A landscape with many valleys, sampled at points; each row gives a point and its height.
From any point a ball rolls to the lowest of the 2 points nearest to it. It stops when none of these is lower. Distance is the straight distance between rows; heights are no part of it.
k_653: [147 142 148  66 118 179 165 147 131 108 120 151 145 122 160 151 122 108
 106 134 123 155 117  88 113 157 107  96 110  93  60 151 103  68 126 138
 138 136 126 138  87 113 109 159 126 105 136  99  85 122 138 154 120 129
  92 122  83 110  94 162 157 134 124 155]  height 373
k_817: [134 136 147  88 144 190 160 137 114 110 136 128 149 108 141 113  96 136
 116 134 127 109 108  80 115 196 115  85  98 107  99 131 131  79 129 150
 109 121 175 149 101 121  89 171 115 103 116 104  76 117 143 154 106 118
  76 129  91  70 116 189 148 116 151 127]  height 298
k_301: [148 162 144 103  84 199 190 126 128 189 117 122 151  91 114 151 124 104
 112 129 124  72  87  98  99 132 103 129 138 118 144 108 138  57 106 177
 142 128 124 108 146 145  90 163 104  99 146 115 121 104  92 174  85 114
 146 114  85  84  85 184 140 124 151 136]  height 124
k_703: [117 172 112 193 184 102 133 141 111 167 114 122 145 142 148  66 152 125
 174 141  55 107 137  91 132 132 143 197 138 165 100  82 154 157 171 128
 141  70 113 119 133 186 160  76 121 121 110  95 191  99 125  84 151 147
 189 143 113 140 133 124 141 122 114  79]  height 401
k_330: [141  83 112 103 139 105  87 166 151 101 120 115  94 125 150 166 113 124
 125 123 154 164 139 164 157 126 137 116  81 110 166 156 100 154 124  70
 113 164 136 139 108  76 167 142 174 147 149 115 112 146 161  96 150 123
 102 105 146 167 141  47 145 137  86 145]  height 652
k_162: [112 133 192 168 124 126 168 108 113  63 107 152 208 126  70 102 119 153
 152 156 106 114 120  86 118 151 110 104 165 156 118 103 122 140 134 143
 115 114 144 121 180 117 111  83  85 126 117 165 156 109 131 130 166 167
 117 109 133 133 163 179 118 119 143 117]  height 459
k_288: [150 138 167 145 166 188 163 178 129 106  91 177 170 158 177 132 127 169
 168 136  73 171 163 105 161 205 101 129 142 188  80 129  94 155 106  98
 128  93 146 145 166 149 135  98 123  85 129 108 176  87 164 126 175 162
 138  79  94 178 131 111 157 135  87 140]  height 519
k_718: [135 128 161 138 117 115 128  78 127 105 130 132 158 102  70 132 123 137
 129 155 139  98  97 114 103 107 105 116 133 159 179 106 130  95 127 151
 104 148 180 114 151 104  85 117  85 147 127 172 126 136 121 126  95 127
  88 103 144 121 144 146 129 111 177 137]  height 502
k_858: [125 121  66 126  73 161 147 151 141 192 132 100  91 140 186 166 118 124
  94 108 157 138 151 174 127  93 155 129 146  82  95 181 125 142  78 147
 170 106  74 104 106 114 115 157 158  86 136 121 112 135  93 164 114 107
 163 161 105 108 110 157 108 124 116 136]  height 790
k_896: [ 94 119 118 122 192  59  85  97 128 162 151  80  71 124 104  74 173  68
 130 120 108 107 137 159 174 142 105 167 109 136 163  82 128 132 161 125
  95 134 103 146 128 161 181 126  86 164 117 113 133 159 150  87 111 124
 162 188 167 130 126 135 122 116 114 100]  height 635
k_588: [ 96  94 105  94 153  89 111  96 134 109 153  71  54 159 132 145 156 147
 117 111 165 115 116 207 157  99 128  91 109 113 148 172 125 136 124 121
 100 135 120 154  94  94 128 154  93 164 110 142  93 160 147 163  84  78
 104 163 174 120 143 113  84 121 142 109]  height 720
k_52: [131  91 146 107  72 168 108 175 148 124 117 132 150 145 131 226  71 148
 139 119 200 171 156 157 133 100 132 115 137 111 119 167 125 164  93 106
 144 154 136 128 153  70  93 164 182 144 174 127 143 126  90 143 144 128
  80  82  93 164 145  63 151 187 114 156]  height 600
k_499: [140 135 180 183 156 163 142 154 116  95  93 176 164 143 145 121 128 178
 186 134  59 151 140  88 160 229  80 119 147 200 135 118 125 147 119  93
 105 111 211 142 175 150 121 107 108  94 114 105 175  92 162 101 168 165
 110  76 116 147 107 129 148 116 107 140]  height 525
k_264: [108  69 101 145 180  72  78 103 136 124 155  73  47 140 127 146 122 186
 146 101 179 120 114 171 162 105 138 105 106 132 176 155 166 160 108  98
  94 131 158 166 105  99 116 151 124 168 123 124 122 155 160 120  87  58
  90 137 173 125 148  65  96 125 146 114]  height 700
k_809: [141 128  95 106  86 180 128 205 140 162 106 152 137 161 201 158 106 158
 117 108 166 198 162 111 120 104 172 141 135  78  33 165 130 179  99 110
 161 128  75 101 117 128 148 150 208  99 156  95 153 127 113 136 174 141
 139 114  74 161 107  88 174 186  93 158]  height 560
k_750: [133 149 149 151 205  91 108 146 120 106 113 145 162 100 105 113 164 111
 149 132  76 163 122 115 156 171  78 146 124 169 147  82 100 137 185 117
 102 103 141 167 169 137 144 116  85 143 136 114 153 118 178  86 167 153
 119 149 137 139 129 152 171 131 102 124]  height 404
k_320: [136 104 178 103  99 161 122 160 146  99 140 147 153 143 126 216  78 162
 150 124 185 158 140 106 103 105 131  80 124 143 151 155 132 128 100  81
 111 157 195 137 148  74  93 154 165 147 153 152 149 133 119 132 143 124
  64  51 112 166 138  57 149 172 142 155]  height 623
k_504: [122 123 161 136 120 112 118  63 147 127 129 128 106 114  72 153 144 110
 123 139 144 109 107 150 128  75  92 126 132 163 199  94 125  89 126 127
 102 165 149 114 156 103 103 134  99 167 129 176 124 143 111 129  89 131
 122 102 140 126 117  97 126 127 158 141]  height 461
k_5: [164 147 144 151 157 105 109 123 138 110 108 163 184 102  84 106 169  93
 108 127  72 161 117 118 144 157  67 167 109 119 148  63  94  95 180 125
 124 140 125 134 159 148 156 114  89 135 166 109 127 120 147  94 170 202
 135 136 131 122 111 160 172 146  85 133]  height 470
k_555: [172 146 215 113  85 186 141 143  96  69 120 195 225 156 133  73 106 142
 115 157  83 156 154  64 101 187 131 118 136 119  88 110  83  99 113 118
 140 154 138 124 131 132 128 105 136 104 127 119 133 104 113 141 181 183
  99  86 119 143 120 174 161 110 128 173]  height 515
k_410: [107  74  82  75  53 138 129 108 120 143 155  96  92 178 169 169 118 141
  82 103 202 117 141 239 155  99 147  80 125  70 157 181 124 142  59 109
 165 142 106 132  96  89 123 191 134 144 137 148  90 161  95 182  90  92
 129 152 167 119 105 129  96 128 123 133]  height 372
k_954: [128 134 159  94 165  83 104 102 143  97 134 166 132 106  98 103 183  64
  88 108 117 162 119 150 140 101  92 141 123 126 128 123  94 122 198 122
  88 176  88 155 129 115 160 101 113 163 120 126 107 147 150 107 144 171
 140 158 150 158 145 131 135 152 112 153]  height 582
k_218: [136 166 129 202 171 150 154 151 120 162 119 146 124 140 154 115 151 148
 185 118  80 135 141  89 141 149 118 177 161 204 104 102 151 163 142 118
 132  69 140 124 162 173 138  84 137 105 115 118 187  85 134  81 151 137
 170 103  84 150 123  85 136 134 126  94]  height 444
k_357: [ 85 127 131 124 143 133  57 131 125 141 158  70  64 140 145 121  80 146
 153  93 189 124 140 132 114 133 159 126 103 123 141 125 173 133 126 100
 102 123 164 129 105 149 135 164 160 167 114 124 141 126 149  92 115  86
 114 103 140 125 143  47 109 139 179 130]  height 215
k_423: [125 134 129  94 176  86  90  94 144 146 134 131 108 121 116  99 181  49
  90  94 104 145 132 155 159 118 101 145 124 122 151  75  99 104 177 119
 108 155  89 152 119 152 190 136  89 170 129 113 102 154 157  84 129 149
 152 174 163 127 113 132 146 127  99 141]  height 611
k_822: [148 127 123 121 118  95 112 106 153 121 117 138  88 112  92 178 138 124
 120 116 142 130 136 166 144  73  95 122 128 149 184 129 118 119 101 106
 105 152 147 131 152  97 138 140 110 144 139 161 118 131 125 129 115 120
 117 104 146 151 128  80 111 125 124 130]  height 427
k_709: [120 147 150 157 121 116 189 117 116  99 112 123 206  93  68 106  99 126
 129 166 127  53  89  86  96 148 121 108 136 114 148  98 153  94 128 187
 154  93 133 128 143 123  58 115  81 105 124 142 115 107 108 172 128 139
 115 136 119  76 128 228 103 117 162 105]  height 615
k_877: [121 120  96 133 123 101 142 119 144  98 130 124 110 123 131 166 145 148
 127 130 144 129 129 155 116 103 123 115 153 128  94 186 116 154 124 137
 126 119 117 133 125  96 114 102 124 116 110 171 115 143 110 160 109 116
 114 125 134 143 164 135 102 117 131 116]  height 249
k_214: [148 106 141  91  57 212 120 189 126 147 117 163 145 151 162 191  84 133
 122 118 175 199 155 116 112 112 151 121 126  81  76 157 116 155  87  99
 162 165  99 117 139 110 113 165 212 120 180 102 152 122  88 130 163 159
 106  94  83 157 112  76 178 176 114 173]  height 579
k_885: [113  51 111 162 144  97  85 193 144 110 130 103  90 141 124 203  84 189
 162 123 204 141 145 172 144  89 152 107 130 147 184 152 183 182 100  89
 112 131 175 145 141 102 104 140 162 156 141 126 147 133 136 110 136  86
  90  80 149 152 158  25 134 155 109 128]  height 651
k_192: [143  99 110  71  61 149 126 121 122 118 135 128 111 118 161  78 116 107
  56 133 126 117 138 158 125 133 145 111  96  76 147 145  90  82  97 109
 141 149 103 120  79 128 157 161 149 126 121 123  50 151 130 144 128 141
 127 163 147 116  96 161 126  83 119 157]  height 230
k_268: [116 152 120 167 207 114 159 106 149 167 138 139 153  78  75 191 186  85
 156 144  92  95 103 127 163 139  80 141 144 168 123  89 128 127 169 154
 127  82 105 161 186 150  90 115  67 123 162 127 166 110 129 144 112 124
 159 135  69 122 127 162 107 161 119  93]  height 557
k_377: [130 183 143 165 109 153 171 131 113 184 116 114 168 122 108  70 124  95
 126 143 100  44  86  76  93 112 172 149 150 106 136  89 174  95 174 198
 180 108  88  99 144 181 131 111 130  99 121 101 159 104  87 145 124 138
 196 168 101  96 133 157 108 123 154 110]  height 276
k_175: [116 159 119 128 119 127 157 116 126 186 118 108 157 103 106  93 134  76
  97 127 121  29 104 110 106 123 139 139 137  99 146  78 163  90 158 197
 166 120  90 110 129 172 122 125  91 110 129 109 133 134 102 152 108 132
 192 175 113  78 106 178 118 127 143 112]  height 223
k_361: [142 140 119  91 105 163 176 130 107 164 130 108 144  92 141 113 120  97
  90 122 120  87 103  96 120 162 119 113 117  93 132 103 133  64 116 172
 134 112 135 123 114 139 103 170 117 106 140 101  90 116 122 159 106 114
 129 137 104  68 109 214 135 100 144 124]  height 202
k_632: [113 146 109 172 207 108 145  95 137 183 143  99  87  79  79 172 164  88
 160 147  99  67 107 145 155 151  89 147 138 185 169  92 153 115 156 145
 116  86 127 145 166 154  81 152  72 136 157 117 143 118 129 128  84  73
 155 151 105  80 112 144  97 133 145  85]  height 581
k_435: [135 145 136 147 161 152 141 150 135 127 125 149 129 136 153 154 129 157
 177 117  85 161 141 111 134 148 119 143 165 175  85 138 112 169 125 103
 123  86 140 128 148 142 139  99 141 115 130 121 171  94 158 103 142 140
 136  85  95 155 131 103 143 136 114 118]  height 480
k_453: [ 91 133 134  28  56 174 123  90 124 148 156 147  97 148 148 139 137  92
  71  75 185 136 133 145 108 114 160 108 121  77  94 155 108 102 119 152
 147 172  72 128  67 140 119 172 160 157 121 129  78 150 121 134 106  98
 144 149 112 108 113 127 121 135 159 164]  height 424
k_839: [143 102 162  99  88 172 100 201 119  72 134 150 183 169 167 152  55 193
 155 150 175 163 175 107 116 182 171  70 127 124  52 196 104 164  90  91
 142 133 151 130 106 119 110 140 210 117 143 128 155 124 141 137 164 120
  72  76  98 177 150  76 144 156 119 155]  height 594
k_269: [ 97 164 165 209 197  89 134  98 129 124 114 132 161 116  73 113 164  98
 173 129  90  86  92  96 136 124 108 138 160 162 159  43 151 121 185 153
 130 100 126 137 182 149 109 100  87 146 134 133 176 123 133 115 145 144
 147 149 122 113 147 133 119 146 152 103]  height 492
k_121: [158 155 162 128 109 133  83 113 122 114 120 128 137 126 117  94 125 113
 108 119  94 154 130 111 129 142 101 144 108 147 165  91 108  93 140 104
 103 160 170 120 136 140 149 134 119 148 134 122 122 123 145  91 139 164
 113 107 140 139 109 106 174 114 124 131]  height 555
k_194: [135 154 110 137 159 105 106 147 140 144 142 147 108 134 175  87 152 128
 116 111  97 175 156 104 145 120 148 181 125 133  77 137 113 164 163 111
 136 115 104 126 111 155 193  85 133 116 110 116 144 119 143  87 157 146
 163 132 132 163 138 106 142 127  99 129]  height 463
k_19: [ 90 182 150 198 177  97 111 119 112 151 121 124 160 119  95  66 151  97
 151 137  78  97  97  89 135 136 135 171 140 142 145  40 164 127 203 161
 137  95 105 130 149 176 141  92  89 127 116  97 181 111 138 100 144 165
 164 171 136 120 146 147 129 132 138  92]  height 452
k_402: [105 185 123 102 115 161 157 140 148 162 146 164 118 147 175 157 152 125
 126  87 126 173 148 124 129  83 171 163 163 112  28 170 118 172 152 137
 163 112  73 121 108 142 146  97 179 113 121 142 150 117  96 114 146 130
 173 134  97 168 139 100 126 177 127 135]  height 523
k_579: [134 154 111 108 169 122 134 153 143 152 133 142 126 137 168  71 164 105
  91 108  80 149 129  89 116 121 147 170 118 106  60 107 138 114 176 152
 142 113  79 118  93 173 180 103 120 117 122  78 134 128 150 105 142 139
 187 165 125 126 119 156 149 124  97 131]  height 418
k_439: [115 163 136 101  81 165 157  95 129 171 140 131  92 129 120 162 132 111
 130  97 163 119 108 129 114  96 133 146 161 128 113 130 134 108 122 152
 142 131 108 120 131 131 123 148 142 134 147 144 117 112  92 131  92 109
 158 132  94 124 121 113 108 136 155 128]  height 123
k_165: [113  87  58 102  94 120 148 115 142 117 148 103  82 154 151 188 137 152
 102 113 177 138 138 215 145  99 144 106 125  85 123 209 116 151  98 113
 160 117  89 127  88  81 112 151 146 120 116 154  95 143 105 201  97  89
 152 172 166 134 133 142  73 118  98 111]  height 343
k_488: [101 166 143 143 176 107 152 111 134 130 130 131 160 101  84 148 173  86
 143 129 100 107 113 113 145 123 106 148 155 138 113 102 117 127 183 164
 113  98  98 144 165 136 120 103  91 134 135 140 157 123 142 124 143 132
 152 130 116 118 148 159 109 158 136  98]  height 529
k_805: [136 118 127  98  75 108 107  99 125 136 133 110 110 122 126  88 114 108
  91 118 130 109 135 153 115 108 124 117 108  98 162 111 116  97 101 120
 128 165 129 110 104 110 165 145 127 144 117 149  90 137 136 113 102 138
 134 142 167 113 115 128 122 102 126 146]  height 290
k_489: [175 134 190 151  73 180 126 128  95  82 125 160 213 134 112  94  89 157
 143 164  93 136 152  78 119 171 126 118 137 151 137 111 106 112  87 107
 116 140 188 107 153 139 122 111 131 101 119 140 153 102  97 129 161 178
  80  81 134 144 107 146 153  99 144 156]  height 464
k_13: [109  86  95 147 161 131  77 147 130 195 149  70  32 155 156 122  81 135
 154  85 159 118 140 147 125 139 152 153  94 125 155 109 212 148  82 108
 126 102 147 123 117 150 147 192 168 149 123 101 132 122 131  80 119 104
 146 112 124 101 120  45 131 127 148 119]  height 275
k_996: [155  69  87 178 145  35 108 124 122  84  97 138 117  91  95 121 140 169
 156 195  77 125 119 149 154 127  88 109 111 184 197 129 134 153 121 113
  91 150 204 138 168 125 127 115  99 124 114 137 126 150 160 109 126 140
  80 101 185 128 116 138 134  76  85 122]  height 531
k_610: [146 123 146 174 189 112 125 137 119 117  97 162 165 104 120 148 149 145
 178 152  54 150 112 101 171 192  59 140 129 183 176  98 119 133 149  96
 106 101 188 156 183 147 119 124  87 123 133 112 157  93 184  93 170 148
 113 101 130 128 112 159 161 117  92 114]  height 467
k_69: [114 130 160 186 143 105 139  98 121  69 103 155 178 129  67 131 150 167
 146 161  98 116 107 104 107  89 102  93 179 185 144 110 124 158 131 125
 100 128 159 115 180  97 112  58  87 141 113 186 174 129 130 136 142 151
 117 102 129 145 157 138 119 134 145 123]  height 511
k_24: [131  56 112 151 162  65  96 161 133  84 113 128  92 120 115 194  93 208
 167 141 179 141 122 165 145 104 130  83 104 168 191 168 151 172  96  87
  85 140 202 145 137 101 102 115 143 141 129 144 112 158 172 130 122  99
  62  80 163 153 157  61 122 128 108 135]  height 627
k_348: [120 129 113 128 239  60 110 127 148 115 130 131 128  82  88 108 182  82
 138 136  94 148 122 120 154 165 101 144 102 142 136  73  99 143 194 140
  87 109 101 179 133 129 148 111  85 154 150 122 128 150 182 123 149 148
 131 179 151 116 130 174 135 141 104 112]  height 317
k_853: [ 87 104 110  93 157  88 133  60 119 116 171  71  84 142 118  90 168 110
 108 107 164 112 125 175 168 125 113 105 115  99 126 146 126 140 150 141
 123 132  97 162  73 117 122 138  90 158  91 143  91 154 153 174  95  72
 124 205 184 106 156 160  74 120 143 114]  height 738
k_510: [148 166 192 194  87 153 153 139 102 107  86 162 229 151  84  93 112 137
 152 166  86  88 132  66 111 165 120 144 161 155 147  75 124 130 129 150
 147 110 151  97 186 155 107  88  98  93 117 137 185  92  85 126 149 177
 142 111 122 117 133 168 124 115 147 131]  height 391
k_483: [102 156 125 119 117 134 156  89 154 139 138 131 113 109 116 178 163 100
 131 111 141 131 117 150 113  86 117 137 161 132 109 158 121 128 146 163
 139 126  98 129 131  99 112 124 117 135 112 164 122 127  92 145 101 122
 138 140 113 139 137 144  93 143 133 115]  height 182
k_413: [167 110 125  71 114 163 142 159 154 106 110 155 125 114 154 173 134  99
 102 125 133 166 128 141 120 142 101 117 103 108 111 166  84  97 120  94
 135 163 114 131 112  96 137 153 141 112 162 108  95 136 133 140 125 155
 116 115  96 132 106  98 172 136 106 155]  height 338
k_797: [149 143 164 163  79 172 131 157 113 117 113 152 168 152 150 121  71 182
 172 153 127 131 157  94 112 171 146 128 153 169 101 138 128 157  71  92
 136 115 194  95 157 137 107 103 164  92 127 140 172 100 112 133 149 153
 103  60 120 145 132 119 128 117 158 148]  height 513
k_869: [117 139  81 123 111 101 154  94 107 129 153  89 116 127 131  69 113 137
  98 133 148  79 127 157 121 137 145 107 115  80 142 145 140 122 122 170
 147 111 108 106  69 121 113 132 133 110  74 133  88 135 102 170 103  98
 141 179 158  89 151 198  86  95 149 101]  height 768
k_116: [129  87  69 107 141 110 164 114 161  93 147 118  96 131 133 212 158 141
 121 111 156 149 123 191 144 113 122 115 123 110  93 227 103 162 129 129
 136 109 106 147 107  74  90 110 124 118 139 169  94 146 133 186 105  99
 119 149 142 146 144 140  84 130 104 107]  height 305
k_904: [142 155 117 153 213 113 153 156 126 165 113 122 141 107 136  80 151  98
 154 132  75 133 111  77 153 197 114 162 114 149  83  81 155 122 181 146
 120  66 124 153 131 176 127 107  85 100 139  86 144  97 157 104 150 134
 153 148 111 108 105 181 149 133  99 107]  height 303
k_803: [147 119 158  80  85 195 123 174 122  54 121 171 184 164 173 113  91 161
 129 166 125 172 157  90  92 166 153  84 106 110  57 168  63 132 107  98
 126 153 127 123  96 112 143 122 197 114 142 123 128 122 145 143 166 169
  77  91  99 169 134 108 161 153 130 160]  height 591
k_540: [180  99  80 176 118  60 115 117 139 116  92 126 115  82 104 149 132 155
 134 174  76 104 132 162 145 105 105 141 141 170 202 113 128 116 103 113
 101 146 166 101 183 125 136 110 105 121 136 151 125 126 117 124 119 142
 122 116 162 149 105 129 117  86  86 119]  height 479
k_20: [121 160 142 102  81 211 164  91 138 216 131 116 102 110 112 179 135  75
 118  85 143  91  92 116 112 113  99 153 141 119 134  88 134  57 115 169
 154 147 102 117 151 163 101 169 108 120 155 116 128 116  82 136  79 105
 167 127  88  90  84 133 140 132 162 132]  height 56
k_895: [101 154 152 133 159 140 170 124 117 111 125 106 175  96 102  93 112 116
 143 126 120  79  99  61  92 172 130 110 136  99 101  84 149  97 171 193
 136  91 146 149 104 146  74 126  83 107 102 112 117 106 149 163 132 125
 117 147 117  66 147 210 118 126 168 111]  height 649
k_217: [139  59  99 148 150  90  65 189 143 136 114  97  87 124 158 189  84 150
 140 110 170 159 152 166 147 108 135 150  89 123 181 139 155 171  89  83
 121 150 158 160 145 102 156 167 161 161 143 109 117 135 140  88 148 109
 114  91 131 165 146  23 146 145  94 131]  height 669
k_879: [128 177 163 188  91 150 170 144  98 145  95 134 212 146  96  63 107 118
 152 153  92  57 101  70 104 145 158 143 153 136 125  64 159 126 162 182
 171  94 125  93 155 187 117  90 116  82 112 115 176 100  92 119 148 166
 176 137 110 104 143 151 125 123 169 110]  height 332
k_813: [168  86  93  67  63 158 162 123 135 121 130 131 127 114 138 152 129 109
  82 138 137 138 147 171 123 135 111 117 116  92 141 171  91  89  82 114
 135 149 103 131 110  86 135 166 134 118 155 143  62 145 121 162 105 133
 128 135 124 123 109 159 129 111 108 165]  height 284
k_156: [101 186 162 114 164 159 160 139 106 153 146 108 145 118 128  56 114 116
 117 103 132  85  95  57 102 170 150 122 127  90  82  86 162  91 170 183
 137  90 124 137  90 174  89 146 107 126  92  92 127 109 132 141 115  92
 142 174 113  58 130 190 132 131 173 117]  height 677
k_552: [148 113 139 104 127 130  44 170 145 102 117 136 127 144 162 126  93 129
 147 102 151 189 141 125 124 155 132 117  68 121 151 125 112 140 127  63
 104 160 173 137  94 128 156 153 189 163 133 105 120 140 163  81 156 147
  92  90 131 170 132  38 172 151 107 146]  height 626
k_621: [123 152 155  65  85 109 100  85 118  87 157 156 154 137 115  73 140  85
  70 125 151 159 136 129 100  89 164 135 129  98  99 135 115 113 161 126
 114 201  74 127  74 108 166 110 151 158 107 151  79 155 113 105 148 141
 119 139 160 154 138 122 128 117 131 160]  height 491
k_654: [124 127 134 125  88 132 180  87 130 119 126 121 176 100  82 149 116  98
 113 166 132  56 104 118 100 118 116 112 141 117 166 115 135  96 122 179
 130 123 116 116 150  97  72 111  96 108 131 162 103 123  97 179 100 123
 119 144 119  78 138 217  97 111 151 112]  height 588
k_894: [175 157 176 141 126 128  88 106 125 111 108 166 187 126 111  79 157 111
  99 120  79 181 119 110 117 135  75 167 111 123 179  66  89  92 158 107
 129 183 139 130 150 152 177 125 113 156 128 126 140 108 126  71 151 195
 134 137 138 149 100 122 186 128  93 135]  height 516
k_67: [ 95 108 165 127 112 125 172  72 125  86 138 119 174 103  68 157 102 142
 132 151 151  78  96 103 100 114 105  96 139 149 155 130 154  93 119 158
  94 127 180 128 148  89  57 120  91 124 120 154 123 135 104 175  94  94
  71 109 127  87 124 170 111 117 189 115]  height 548
k_469: [143 129 135 112 103 129  73 130 117 124 132 135 118 128 133 118  95 138
 138 130 143 152 142 127 112 140 131 131 108 133 157 111 130 124 119  97
 123 165 191 106 119 130 140 149 157 144 121 131 130 129 125  93 138 138
  94  75 143 140 117  80 158 105 133 147]  height 592
k_634: [105 125 128  96 148  79 113  99 140  72 158 129 131 132 107 108 163  98
  84 127 155 161 129 149 132  92 130 115 130 104 112 154 112 138 186 129
 105 163  90 143  97  93 163  91 122 163  96 169 107 163 135 134 139 133
 112 162 156 152 164 139 106 128 126 135]  height 541
k_973: [122 157 129 105  90 206 175 167 130 173 122 169 123 164 196 178 136 153
 138  93 150 210 138 106 117 103 171 139 165  97   5 182 113 177 119 121
 166 115  69 113 118 140 121 127 195  88 153 111 155 121 106 154 146 129
 156 113  71 154 121 110 142 183 119 148]  height 543
k_601: [151 116  89 209 116  75 142 122 122 128  94 128 118  99  92 131 125 159
 161 189  92  91 115 144 122  92 139 143 162 182 174 136 149 145 110 142
 119 117 152  90 187 135 126  93 113 102 122 146 152 112  88 129 125 142
 144 107 127 124 135 137 106  85 113  95]  height 520
k_841: [126 143  98 184 148 131  98 139 116 184 135  99  65 144 150 119 110 143
 149 111 118 110 126 118 127 118 141 176 123 152 135 109 177 138 113 119
 141  91 156 118 132 150 149 133 152 129 127 119 155 111 112  95 117 108
 163 109 118 123 121  64 126 109 148  98]  height 320
k_92: [139 135 112 123 231  93 130 147 139 129 132 120 124  87 122  95 157 107
 144 139  75 132 123 102 157 174 117 146 108 133  82 127 118 137 182 146
 104  58 106 160 113 143 127 101  85 114 136  95 112 137 168 111 154 124
 136 175 132 113 153 192 131 131 105  99]  height 210
k_458: [129 131 133 121  99 175 102 166 108 107 131 122 145 156 174 122  62 184
 143 140 169 140 163 112  97 160 181  99 125 115  80 173 148 146  89 114
 143 118 163 115  94 127 108 147 191 122 124 134 127 116 138 131 147 106
  87  86 131 139 135 103 136 138 144 134]  height 559
k_236: [149  66  55 126  45 142 135 162 132 176 113 101  87 133 180 177  98 144
 110 129 181 125 164 200 136  99 149 123 137  88 135 187 137 147  44 124
 184 101 101 110 127  96 127 189 159  96 161 116 101 136  80 151 104 115
 151 157 128 121  93 143 116 120  95 130]  height 796
k_948: [124 134 164  37  55 167 104  89 121 143 154 165 122 132 145  98 134  70
  61  99 157 145 131 131 102  97 158 117 115 100 115 129 101  91 119 124
 124 201  83 121  87 150 141 152 154 163 128 132  79 161 120 102 126 128
 128 156 143 117 106 113 135 143 138 186]  height 449
k_178: [121 139  69 123  86 149 161 122 125 181 138  96  84 144 169  96 120 139
 102 111 143 102 144 154 112 105 175 129 126  84 107 173 137 122 112 160
 176 100  71 103  74 138 148 134 154  92 103 122 101 136  98 166  92 108
 173 181 126  99 124 179 103  95 130 107]  height 782
k_826: [133 153  89 137 191 125 149 161 120 186 125 105 131 130 165  55 136  95
 104 105  72 114 110  79 117 159 137 174 103 109  87  83 168 104 178 171
 156  74  95 127 102 199 168 117 106 104 128  78 133 115 142 113 133 119
 189 173 111  95 111 180 148 117 112 110]  height 371
k_332: [ 96 136 134 113 111 130  60 115 122 133 172  99  90 154 125 156  97 153
 157 106 200 124 128 138 117  97 174 105 124 126 140 142 178 137 105 123
 130 149 154 109 103 115 114 154 171 163 125 164 154 152 116 108 108  82
 103  98 133 129 150  44 105 148 185 131]  height 142
k_575: [ 80 132 104 148 205  80  82 119 129 133 168  88  30 162 124 120 151 155
 160 108 164 127 127 153 152  99 156 150 118 145 131 166 157 186 138 110
 106 115 119 155  84 115 137 108 123 162 106 133 146 155 159 112  94  73
 112 137 166 148 170  72  90 142 149  92]  height 680
k_369: [141  74 104 153 152  58 110 138 129  65  95 135  99 112 115 161 114 190
 141 179 124 152 124 160 131 123 106  94 106 162 177 170 116 150 120  94
  73 157 194 138 148  92 143 105 135 135 133 139 105 162 169 122 133 118
  68  93 176 147 144  97 124 105 105 142]  height 590
k_394: [153  68 105 107  60  81 112  96 117 123 126 105  98 122 127 114 124 135
  85 143 139  92 146 202 141  88 134 102 110 118 208 126 109 116  50 102
 112 172 137  98 131  99 155 147 125 145 123 157  88 157 121 147  91 119
 118 124 189 126 106 126 120  91 127 152]  height 344
k_109: [173 134 188  81  84 219 147 157 111  97 117 190 199 152 165 110 110 136
 123 143 104 184 146  76  93 157 134 119 138 106  55 147  83 101 101 122
 139 157 122 109 121 128 136 125 167  98 147 130 118 110 125 147 155 166
 103  91  94 151 105 143 179 137 131 171]  height 556
k_262: [ 84 127 110 134 214  68  94  99 137 129 162  81  56 132 100 106 159 110
 139 123 129 134 134 157 151 114 125 137 111 151 152 130 146 148 153 123
  83 138 109 166 115 123 166 130 102 169 104 127 138 158 153 111 103  93
 133 159 175 134 143  99 102 129 142 118]  height 659
k_881: [117 111 128 221 134  76 149 102 122  92 101 150 125 133  86 161 152 184
 185 186 108 119 110 123 112  80 118 115 178 199 169 127 149 153 100 119
 110 133 174 111 194 121  98  57  96 127 108 149 178 122 129 129 122 135
 109  83 124 145 154 115 100 108 143 124]  height 553
k_876: [ 99  95  97  57  69 169 117 124 131 140 154 113  87 169 169 133 133 125
  87  83 185 130 147 175 137 121 156  97 108  58 117 172 118 124  98 123
 163 157  82 127  64 115 100 182 167 138 130 121  80 151 114 151 112  97
 131 159 128 110 113 122 113 142 130 142]  height 399
k_751: [139 163 112 136 110 137 129 157 125 137 135 145 114 153 154 121 131 143
 114 127 117 169 161 124 115 107 178 159 139 113  57 162 114 171 143 127
 150 120  95  94 121 128 171  96 172 102 122 139 147 124 122 116 163 148
 154 127 118 165 141 103 148 137 112 125]  height 498
k_650: [140  64  93 103 102  82  92 123 152 108 117 111  87 133 118 172 138 124
 105 133 171 143 124 213 150  76 122 104 127 130 189 157  89 133  82  82
 111 182 122 118 143  79 155 143 123 144 146 152  91 162 126 139 110 119
 100 124 165 153 106  84  99 123  88 147]  height 388
k_821: [ 81 119 100  91 133 121 150  76 104 122 163  95 114 139 139  61 142 107
  76 108 157  92 122 153 152 144 135 103 116  75 127 143 123 112 126 158
 151 137  80 140  75 129 126 148 114 144  80 117  78 147 141 174  97  74
 151 216 158  89 145 205  80 113 140 102]  height 753
k_493: [125 169  89 189 143 118 135 138 116 205 132 113  86 144 162  79 145 111
 160 134  85 102 135 106 128  93 162 198 145 156 119 114 163 146 142 144
 164  89 104 102 135 178 168  94 155 121 118 105 159 113 102  87 122 135
 201 144 104 138 130  98 112 109 127  91]  height 360

Call two points neighbours if one is among the 2 nearest of the other. Go from one point of each pair to the other, from neighbour to neighbour, staying as low as possible. Name the highest point that can't be avoided.
k_92 and k_332 -> k_499
k_92 and k_540 -> k_217
k_20 and k_192 -> k_653
k_540 and k_20 -> k_881

Two balls start at each pair of points below. Name the first point that both come to, or write never.
k_435 and k_488 -> k_703
k_632 and k_67 -> never
k_858 and k_751 -> never
